The views of a scene show one set of named points, each view turned or mirrored, shifted and resized as a whole, with a little noise and some points left out.

Scene 1
View 1
z262: [-0.43  0.37 -0.38  0.26  0.36 -2.99 -1.23  2.20 -1.67 -0.42  0.29 -0.68
  0.31 -0.27 -0.68 -1.03  0.36  1.43  0.63  1.22  1.76 -0.15  1.82 -1.74
 -1.24  1.77 -0.78]
z635: [ 0.93 -0.12 -0.48  0.77  1.05 -3.47 -1.84  1.78  0.01  0.01 -1.37  2.26
  0.86 -0.97 -2.35  1.45 -1.13  0.95  1.78  1.28  0.62 -1.49  0.90  0.31
  0.11  1.40  1.41]
z520: [-0.13  0.03 -0.31  0.15  0.41 -1.92 -2.12  2.49 -1.31 -1.24  0.37 -0.72
  1.56 -0.68 -0.60 -0.08  0.04  1.28  0.39  0.48  0.68 -0.01 -0.37  0.11
 -1.37  3.12 -0.45]
z882: [-0.15  0.84  0.54 -0.47 -0.21 -2.06 -0.78 -0.56 -1.90 -1.65  0.96 -1.46
  3.20 -0.14 -0.83 -1.96 -1.31  1.54  1.04 -1.19  2.95  0.64  0.49  1.14
 -0.89  1.78  0.75]
z151: [ 1.68 -0.29  1.18 -1.16 -0.15 -0.62 -1.24 -1.17 -2.19 -2.11  0.89  0.87
  1.99 -1.16 -1.75  0.24 -0.51 -0.16 -0.89 -0.15  1.41 -0.01 -1.76  1.25
 -1.74  0.44  0.80]
z599: [ 0.95  0.40  0.73 -0.36  0.35 -0.98 -0.32  0.33 -0.37  0.18 -0.36  0.34
  1.30  0.19 -1.33  1.23 -3.90 -1.58  0.30  0.35  1.50 -0.48  0.70  0.41
  0.54  0.58  1.83]
z389: [ 0.48 -0.17  0.28 -0.35 -0.22 -2.63 -1.59  0.55 -2.53 -1.27  0.83 -0.02
  0.13 -1.00 -1.52 -1.01  1.68  1.29 -0.48  1.37  1.77 -0.20  0.91 -1.96
 -2.48  0.65 -0.81]
z901: [ 0.31  0.17  0.21 -0.13 -0.18 -3.33 -0.74  0.05 -1.04  0.06 -0.25  0.53
 -0.37 -0.35 -2.36 -0.24 -0.81 -0.17  0.73  1.01  2.58 -0.71  2.68 -2.22
 -0.78 -0.19  1.06]
z474: [ 0.90 -0.43  0.81 -1.38  0.10 -0.96 -1.11  0.09 -1.90 -1.92  0.76  1.28
  0.13 -0.91 -1.69  0.22  0.21 -0.94 -0.99 -0.10  1.36 -0.07 -1.76  0.38
 -1.74  0.29  0.02]
z270: [ 1.33  0.46  0.94 -0.73  0.39 -0.71 -0.64 -0.19 -2.80 -1.56  1.04 -0.05
  2.62 -0.51 -0.27 -0.84 -0.90  1.10 -0.55  0.49  1.46  0.28 -0.70  1.20
 -1.32  0.93 -0.30]
z223: [ 1.62 -0.19  0.55  0.37 -0.21 -1.19 -1.69  0.14  0.01  0.03 -0.64  0.00
  2.64 -0.64 -2.06  2.38 -3.82 -0.84  0.51  0.73  0.60 -0.82  0.47  0.60
  0.07  1.72  2.68]
z313: [ 0.51  0.37  0.68 -1.15  0.48 -2.57  0.15 -0.38 -2.18 -0.78  0.24  1.95
 -1.12 -0.36 -1.88 -1.15  0.25 -0.35 -0.15  0.66  2.85 -0.47  1.04 -1.19
 -1.03 -1.46 -0.10]
z201: [ 1.52  0.01  0.25  0.60  0.37 -1.11 -1.98  1.36 -1.85 -0.75  0.36 -0.69
  3.43 -0.91 -0.31  0.73 -1.43  1.89 -0.04  1.69 -0.04 -0.22 -0.07  0.69
 -1.20  2.70  0.05]
z481: [ 1.37 -0.13  1.02 -0.66 -0.79 -2.78 -1.15 -1.93 -2.63 -1.54  0.75  0.58
  1.00 -1.29 -2.55 -1.02  0.93  1.04 -0.23  0.77  2.65 -0.35  1.19 -1.36
 -2.29 -0.64  0.62]
z648: [ 0.90 -0.06  0.13 -0.87  1.95 -0.15 -0.51  3.38 -1.75 -0.62  0.04  2.53
 -1.05 -0.27  0.02  1.30 -0.63 -1.30 -1.33  1.46 -0.29 -0.46 -2.14  0.73
 -0.51  0.75 -1.64]
z791: [ 0.08 -0.74 -0.05 -0.36 -0.57 -2.09 -2.68  1.37 -1.51 -2.00  0.78 -0.60
  0.63 -1.36 -1.76 -0.03  1.64  0.70 -0.29  0.23  1.04  0.01 -0.83 -0.90
 -2.66  2.50 -0.26]
z215: [ 1.21  0.63  0.54 -0.01  0.85 -1.21 -0.56  0.89 -2.67 -0.64  0.59 -0.13
  2.38 -0.31  0.16 -0.59 -1.30  1.61 -0.30  1.59  1.06  0.00  0.51  0.42
 -0.92  1.22 -0.67]
z900: [ 0.65  0.79  0.60 -0.83  1.28 -0.57  0.01  0.87 -1.94 -1.30  0.42  0.76
  2.20  0.10  0.01 -0.54 -2.25  0.22  0.07 -0.42  1.51  0.16 -1.27  2.52
  0.00  1.11  0.03]
View 2
z223: [-0.22  0.82 -1.97 -0.02  1.20  0.64  0.23 -1.57  1.80  0.44  0.19 -1.34
  0.78 -1.97 -0.10  0.03  0.75  2.71 -0.27  0.05 -1.16 -1.14  0.53  1.45
  0.01 -0.76  0.49]
z389: [-0.07 -0.73  0.59 -1.64  1.65 -1.30 -1.64  1.23 -0.42  1.51 -0.03 -0.31
  0.99 -0.66  0.14  0.65 -0.09 -0.19  0.00  1.04 -0.64  0.84  1.31 -0.70
  0.73 -0.07 -0.30]
z900: [ 0.42  1.26 -0.05 -0.74 -0.60 -0.56 -0.68 -0.25  1.11  0.52  1.12 -1.39
 -0.76  0.54  1.13 -0.40  1.69  0.90  0.00  1.12 -1.52 -1.44  2.05  0.86
 -0.38 -0.83  0.61]
z151: [-0.09 -0.06 -0.07 -0.75  0.62 -0.56 -0.53 -0.33  0.50  3.18  0.66 -1.34
 -0.78 -0.21  0.04  0.11  1.22  0.83  0.05  0.90 -1.51 -0.79  1.10  0.07
 -1.19 -0.81 -0.01]
z262: [ 0.14 -0.05  0.37 -1.44  1.01 -1.17 -1.66  1.00 -0.40 -0.86  0.32 -0.30
  1.61 -0.66  0.41  0.29 -0.11  0.29  0.06  0.98 -0.29  0.64  1.40  0.14
  1.93  0.11  0.50]
z481: [-0.12 -0.89 -0.02 -1.81  2.67 -1.73 -1.75  0.77 -0.33  1.91 -0.53 -0.92
  0.21 -0.93 -0.50  0.12 -0.10  0.62  0.34  1.03 -1.29  0.81  1.41 -0.74
 -0.91 -0.66 -0.74]
z901: [-0.25 -0.97 -0.61 -1.61  2.67 -1.33 -1.23  0.69  0.29 -0.79 -0.20 -1.80
  1.07 -1.87  0.11 -0.20 -0.94  1.39  0.07  0.72 -0.54  0.22  1.62  0.04
  0.86 -1.07 -0.63]
z201: [ 0.14  1.42 -0.54 -0.51  0.10  0.30 -0.79 -0.43  0.97  0.98  0.17  0.55
  1.03 -0.45  0.40  0.70  1.51  0.76 -0.43  0.58 -1.22 -0.06  0.99  0.58
  0.62  0.45  0.97]
z882: [ 0.65  1.30  0.10 -1.13  0.68 -1.77 -2.21 -0.67 -0.71 -0.01  0.52 -0.80
  0.08  0.46 -0.61 -0.82  1.00  1.26  1.05  1.28 -1.17 -0.21  1.43  1.15
 -1.06 -0.17  0.97]
z474: [-0.16 -0.94  0.44 -0.88  0.45 -0.65 -0.25  0.48  0.26  2.72  1.12 -1.88
 -0.59 -0.42  0.45  0.26  0.57  0.37 -0.08  0.96 -0.93 -0.78  1.14 -0.17
  0.07 -0.99 -0.18]
z791: [-0.07 -0.90  0.89 -0.73  0.45 -0.69 -0.74  0.57 -1.18  2.06  0.94 -0.50
  0.80 -0.57 -0.71  0.68  0.43  0.24  0.15  0.82 -0.35  0.60  0.18  0.00
  1.29  0.27  0.93]
z635: [-0.14 -0.71 -1.10 -0.69  1.12  0.27  1.04  0.66  1.11 -1.28 -0.52 -1.09
  0.51 -1.94 -0.35  0.21  1.20  2.03 -0.90  0.48 -1.83  0.29  1.24  0.25
  1.60 -0.50  0.86]
z520: [ 0.21  0.42  0.42 -0.61 -0.29 -0.28 -0.69  0.25 -0.34  0.34  0.85 -0.08
  1.04 -0.28 -0.02  0.46  1.04  0.53 -0.08  0.78 -0.62  0.20  0.75  0.63
  1.63  0.48  1.44]
z270: [ 0.29  1.11  0.13 -1.11  0.32 -0.83 -1.55 -0.14  0.60  1.78  0.58 -0.41
 -0.08  0.44  0.69  0.07  1.25  0.35  0.13  1.09 -1.37 -0.51  1.67  0.24
 -0.71 -0.32  0.18]
z648: [-0.25 -0.52  0.44 -0.62 -1.06  0.62  0.84  1.29  1.89  1.42  1.62 -1.62
 -0.22 -0.30  2.48  0.90  0.90 -0.26 -1.26  0.79 -0.70 -1.52  1.83 -0.28
  2.32 -1.00 -0.03]
z313: [-0.13 -1.32  0.23 -1.97  1.97 -1.76 -1.18  1.53  0.43  0.48  0.15 -2.25
 -0.22 -0.84  0.89 -0.23 -0.46  0.42 -0.05  1.17 -1.03 -0.19  2.35 -0.69
  0.25 -1.52 -1.12]
View 3
z223: [-1.93  1.93 -0.92  1.08  0.70  2.89 -0.33  1.09 -1.20 -1.70  0.30  1.60
  0.28  0.30  2.17  0.04 -0.14 -0.28  0.69 -0.83 -1.80 -0.28 -0.89 -0.07
  1.42  1.14 -1.49]
z599: [-1.47  1.79 -1.41  1.01  0.26  2.27 -1.36  0.96 -1.25 -1.72 -0.86  2.14
 -0.48 -0.22  2.56  0.68 -0.33 -0.03  1.10 -1.10 -1.81 -1.27 -1.67 -0.16
  1.74  0.57 -0.88]
z635: [-2.29  2.03 -0.75 -0.66  1.20  1.55  0.65 -0.29 -0.92 -1.66  0.47  1.40
 -0.53  0.12  1.94 -0.27 -0.94  1.35  0.15 -0.53 -0.35  0.87 -2.14  0.34
  2.14  0.14  0.49]
z270: [-0.33  1.63 -1.87  0.01  0.00  0.67 -1.77 -0.39 -0.06 -1.35 -1.22  1.38
 -0.59 -0.10  0.67 -1.45  0.76 -1.57  0.57  0.12 -0.98 -1.78 -0.08 -0.51
  1.13  0.39  1.18]
z389: [ 0.94  2.04 -0.82 -0.53 -0.62  0.72 -0.98 -1.37  0.65 -0.27 -0.47  2.50
 -1.36 -0.49  1.79 -1.78  0.46 -0.76 -0.41 -0.31  1.16 -0.04 -0.96 -0.03
  2.40 -0.66  1.74]
z201: [-1.07  1.33 -0.47 -0.08  0.75  1.46 -0.17 -0.24  0.47 -1.17 -0.14  1.33
  0.27 -0.57  0.72 -1.44  0.78 -1.14  0.72  0.93 -1.03 -0.13 -0.34 -0.86
  0.52  0.87  0.17]
z474: [-0.42  3.15 -2.02  0.18 -0.60  1.81 -2.39 -0.36 -0.28 -0.65 -0.94  1.00
 -1.05 -0.82  1.07 -1.57 -0.15  0.00 -0.18 -1.29  0.04 -1.70 -0.03  0.07
  2.23  0.00  1.04]
z215: [-0.40  1.12 -1.28 -0.33  0.25  0.60 -1.01 -0.46  0.29 -1.34 -0.96  1.99
 -0.34 -0.66  1.17 -0.88  0.72 -1.25  0.98  0.88 -0.96 -1.09 -1.04 -0.67
  1.17  0.28  1.06]
z791: [ 0.28  2.65 -0.22 -0.13 -0.11  1.65 -0.83 -1.28  0.91  0.05 -0.47  1.20
 -1.51 -0.65  1.02 -2.43  0.32 -0.13 -0.49 -1.21  0.98  0.12  0.19 -0.49
  1.25 -0.12  0.84]
z648: [-1.84  3.16 -1.68 -0.92 -0.05  1.85 -2.37 -0.23  0.51 -0.43 -1.25  0.64
 -0.35 -3.69  0.87 -0.64 -0.82  1.60  1.24  0.37 -0.27 -1.87 -1.56 -0.52
  2.03  0.08  1.27]
z481: [ 0.96  2.12 -1.91  0.01 -0.92  0.72 -1.25 -0.80 -0.64 -1.01 -0.11  2.62
 -1.06  1.31  2.05 -1.62  0.40 -1.66 -0.97 -0.92  0.64 -0.55 -0.45  0.67
  3.13 -0.48  1.53]
z882: [ 0.14  0.73 -1.08  0.61  0.65  0.20 -0.95 -0.75 -0.28 -1.79 -1.72  1.75
 -2.01  1.73  1.18 -1.06  0.91 -1.72  0.43 -1.33 -1.17 -1.15 -0.26 -0.75
  0.26  0.17  0.62]
z520: [-0.64  1.67  0.08 -0.25  0.84  1.17 -0.33 -1.05  0.94 -0.62 -0.86  1.14
 -1.30 -0.88  0.85 -1.57  0.35  0.05  0.55 -0.37 -0.10  0.02 -0.61 -0.95
  0.35  0.15  0.62]
z262: [ 0.37  1.14  0.07 -0.51  0.27  0.48 -0.22 -1.33  0.84 -0.61 -0.98  2.67
 -1.79 -0.75  2.13 -0.84  0.29 -0.12  0.47 -0.28  0.51  0.38 -1.97 -0.73
  1.39 -0.69  1.13]
z900: [-1.52  1.60 -1.96  0.07  0.69  0.79 -1.94 -0.08 -0.47 -1.87 -1.89  0.78
 -0.96 -0.40  0.58 -0.53  0.13 -0.39  1.20 -0.41 -1.76 -2.39 -0.70 -0.73
  0.68  0.56  0.89]
View 4
z215: [-0.75 -0.72 -0.42 -0.21 -0.23 -0.15 -0.10  0.01 -0.58 -0.95 -0.42  1.97
  1.43  1.13  0.77 -0.64  0.22  0.61 -1.43 -2.51  0.52 -1.45  1.09  1.52
  1.67  0.06 -1.10]
z223: [-3.10  0.47 -0.48  0.08  0.34  0.58  0.09 -1.51  1.50  0.76 -2.40  1.19
 -0.29  1.09  0.54 -2.81 -0.47 -0.55 -1.37 -0.71  5.34 -1.27 -1.46  2.09
 -0.53  1.90  0.23]
z151: [-0.66 -1.13  1.51  1.53 -0.79  0.12 -1.50  0.03 -2.02 -1.09  0.08  0.63
  2.23  0.06 -0.02 -0.35 -1.79  0.07 -1.77 -2.20  3.53 -2.03 -1.00 -0.53
 -0.85  1.31  0.26]
z474: [-0.27 -0.37  2.47  1.76 -0.02  0.85 -1.76 -0.33 -1.33 -2.25 -0.90  1.62
  1.79 -0.66  0.86 -0.01 -1.82  1.07 -0.92 -2.34  2.79 -2.51 -0.40 -0.94
 -1.26  1.06 -0.48]
z389: [-0.71 -0.45  2.11  1.58  0.95  0.96 -0.39  1.08  1.09 -2.63 -0.39  3.96
  3.63  0.35  0.46 -0.06 -1.90  2.47 -2.20 -1.51  0.51 -2.12  2.23 -0.27
  0.63 -0.49 -1.01]
z900: [ 0.59 -0.44 -0.24  0.53 -1.68  0.45 -0.33 -0.53 -1.86 -0.81 -1.39  0.33
 -0.16 -0.34  1.38 -0.59  0.56 -0.79 -0.67 -3.28  1.34 -0.84 -0.65  0.92
  0.43  1.82 -0.38]
z791: [-0.63 -0.96  1.72  2.54  1.64  0.47 -1.65  0.66  1.39 -1.98 -0.82  3.48
  3.01 -0.58  0.48 -0.24 -1.15  1.54 -1.62 -0.19 -0.02 -3.09  0.68 -0.04
 -1.38  0.53  0.86]
z635: [-1.79  2.40  1.08  0.17  0.51  3.00  1.11 -1.96  1.72 -0.40 -1.73  4.24
  1.46 -0.11  1.23 -3.04 -0.46  1.69 -1.22  0.19  2.10 -0.64 -1.72  2.12
  0.54  2.44 -0.69]
z882: [ 0.54 -1.42 -0.72  2.10 -1.81  0.35  1.00  2.08  1.05 -0.48 -1.30  0.98
  1.54  0.27 -0.05 -0.35 -0.54 -1.17 -2.79 -2.29  0.76  0.34  1.37  0.56
  0.71  1.36  1.48]
z901: [-1.45  1.16  1.94  1.14  0.07  2.36  1.53  0.53  2.82 -2.18 -2.66  3.52
  1.66  0.45  0.94 -1.29 -2.30  1.86 -2.15 -2.19  3.74 -0.22  2.22  0.04
  0.98  0.38 -1.44]
z520: [-0.43 -0.51 -0.02  1.45  1.10  0.36 -0.81  0.00  1.36 -1.06 -1.36  3.10
  1.45 -0.31  1.05 -0.87  0.52  0.73 -1.10 -0.47 -1.07 -2.30  0.42  1.61
 -0.37  0.89  0.52]
z201: [-1.80 -1.02 -1.13 -0.03  0.80 -0.69 -0.83 -0.54  0.19  0.21 -0.18  2.12
  1.58  1.29  0.45 -1.51  0.71  0.13 -1.53 -0.58  0.44 -2.31 -0.30  2.38
  0.63  0.51  0.13]
z599: [-1.89  0.77  0.03  0.09 -0.50  1.04  0.45 -1.11  1.12 -0.56 -3.34  0.84
 -1.11  0.56  1.32 -1.97 -0.62 -0.43 -0.79 -2.67  5.33 -0.72 -0.11  1.23
  0.12  1.48 -0.94]
z481: [-1.11 -0.49  2.51  1.73 -0.58  1.26  0.49  1.49  0.49 -1.95  0.26  2.96
  4.23  0.80 -0.50 -0.36 -3.34  1.77 -3.34 -1.99  3.41 -0.79  1.56 -1.02
  0.81  0.07 -0.46]
z270: [-0.19 -1.40  0.07  0.81 -0.99 -0.34 -0.71  0.55 -1.53 -1.01  0.04  0.89
  1.85  0.59  0.28 -0.09 -0.47 -0.03 -1.69 -2.80  1.25 -1.50  0.48  0.48
  0.61  0.62 -0.31]
z313: [-0.03  1.05  3.17  1.15 -0.81  2.57  0.81  0.41  0.11 -3.28 -1.56  3.01
  2.20 -0.28  1.18 -0.20 -2.70  2.22 -1.71 -3.53  3.26 -0.50  1.78 -1.12
  1.07  0.42 -2.22]
View 5
z474: [ 0.49 -0.48 -0.10  0.07  0.93 -1.28 -1.57  0.87  0.23 -0.58 -1.17 -0.08
  0.17  1.64 -1.05 -1.08  0.76  1.59 -0.91 -0.31 -0.40 -1.34 -0.75  0.42
  0.67 -1.25  0.05]
z900: [ 0.22 -0.09 -1.19  0.20 -0.30 -0.56 -1.96  1.14 -0.91 -0.87  0.10 -0.15
  0.44  0.39 -2.00 -2.01 -0.40  1.61 -0.75 -1.95 -0.34 -0.94  0.09  1.44
  0.64 -0.64  0.78]
z901: [ 0.16 -0.56 -0.45  0.78 -0.75 -1.01 -1.63  1.30  1.29 -0.61 -3.24  0.37
 -2.41  1.38 -0.45 -1.05  1.46  1.86 -0.72 -1.55 -0.71  0.93 -0.97  1.19
 -0.12 -0.16  0.89]
z648: [ 0.42 -1.49 -1.69 -0.41  1.04 -1.22  0.21  2.34 -0.17 -1.37 -0.43 -0.19
  1.26  1.81 -1.96 -0.25  1.07  2.28 -0.75 -0.85 -0.64 -0.70 -0.32  1.01
  2.29 -0.46  0.76]
z270: [ 0.52 -0.35 -0.33  0.08  0.01 -0.12 -1.82  0.54 -0.87 -0.84 -0.62  0.04
 -0.14  0.59 -1.91 -1.57 -0.49  0.95 -0.49 -0.84  0.64 -0.69 -0.48  0.89
 -0.11 -0.49  0.27]
z791: [-0.55 -0.92  1.75 -0.17  0.51 -0.56 -0.92  0.56 -0.16 -0.22 -1.79 -0.24
  0.01  1.42 -0.18 -0.24  0.97  0.53 -0.41 -0.71 -0.09  0.04 -0.62  0.51
  0.68 -0.38 -0.75]
z520: [-0.88 -0.87  0.87 -0.15 -0.31 -0.11 -0.67  0.98 -0.86 -0.53 -1.09 -0.41
  0.23  0.85 -0.84 -0.48  0.45  0.65 -0.30 -1.79 -0.20  0.71 -0.05  1.27
  1.02  0.14 -0.23]
z151: [ 0.65  0.07 -0.13  0.10  0.39 -0.83 -2.22  0.03 -0.35 -0.67 -0.97 -0.49
 -0.03  1.64 -1.68 -1.54  0.06  0.99 -1.15 -0.19 -0.07 -1.56 -0.66  0.71
  0.12 -1.51 -0.06]
z223: [-0.37  0.71 -1.43  0.89 -1.51 -0.55 -2.35 -0.02 -0.50 -0.99 -1.96 -1.77
 -0.76  2.33 -2.39 -1.30  1.05  0.95 -1.77 -1.69 -1.07  0.83  0.21  2.30
  1.12 -1.27  0.25]
z599: [ 0.13  0.50 -2.08  1.30 -0.99 -0.92 -2.63  1.05  0.16 -1.00 -1.85 -0.70
 -0.85  1.67 -1.92 -1.82  1.37  2.04 -1.41 -1.92 -0.87  0.70  0.08  1.75
  1.16 -1.11  0.86]
z882: [-0.24  0.27  0.67  0.65 -0.89  0.01 -2.88  0.35 -0.74 -0.10 -0.89  0.28
 -0.79 -0.29 -0.77 -2.29 -0.51  0.86 -0.27 -2.22  0.19 -0.09 -0.14  1.05
 -0.64 -0.35  0.14]
z313: [ 1.00 -0.89 -0.64  0.25  0.35 -1.45 -1.35  1.71  1.45 -0.66 -2.24  1.02
 -1.71  1.09 -0.49 -1.33  0.84  2.34 -0.50 -0.91 -0.46 -0.78 -1.38  0.50
 -0.36 -0.40  1.19]
z262: [-0.43 -1.30  0.53  0.13 -0.45 -0.20 -0.58  1.66  0.12 -0.57 -2.16  0.56
 -1.19  0.48 -0.32 -0.50  0.83  1.25  0.08 -1.86  0.11  1.39 -0.56  1.05
  0.34  0.75  0.40]
z389: [ 0.26 -1.30  1.02 -0.09  0.39 -0.48 -0.69  1.05  0.48 -0.53 -2.36  0.69
 -1.28  1.07 -0.36 -0.37  0.67  1.01 -0.10 -0.42  0.51  0.26 -1.16  0.38
 -0.23  0.14  0.05]
z635: [-0.74 -0.72 -0.55 -0.49 -1.42 -1.06 -0.23  0.92  0.29 -0.87 -2.24 -1.10
 -1.42  2.14 -1.31 -0.44  0.73  1.16 -1.36 -2.32 -2.14  0.29 -0.45  2.67
  0.69 -0.16  0.92]
z215: [ 0.32 -0.73 -0.71  0.01 -0.47  0.19 -1.11  0.99 -0.88 -1.10 -1.03  0.11
 -0.54  0.63 -2.09 -1.08 -0.28  0.99 -0.33 -1.18  0.70  0.41 -0.41  1.28
  0.14  0.17  0.54]
z201: [-0.37 -0.47 -0.16 -0.13 -0.86  0.47 -0.96  0.23 -1.45 -1.06 -1.16 -0.96
 -0.16  1.25 -2.30 -0.61 -0.13  0.19 -0.70 -1.21  0.38  0.84 -0.04  1.76
  0.68 -0.04 -0.11]

In a view up to two points have been moved. Name them for each view, in the order of its rows, or write none.
view 1 | none
view 2 | z389, z201
view 3 | none
view 4 | z901
view 5 | z599
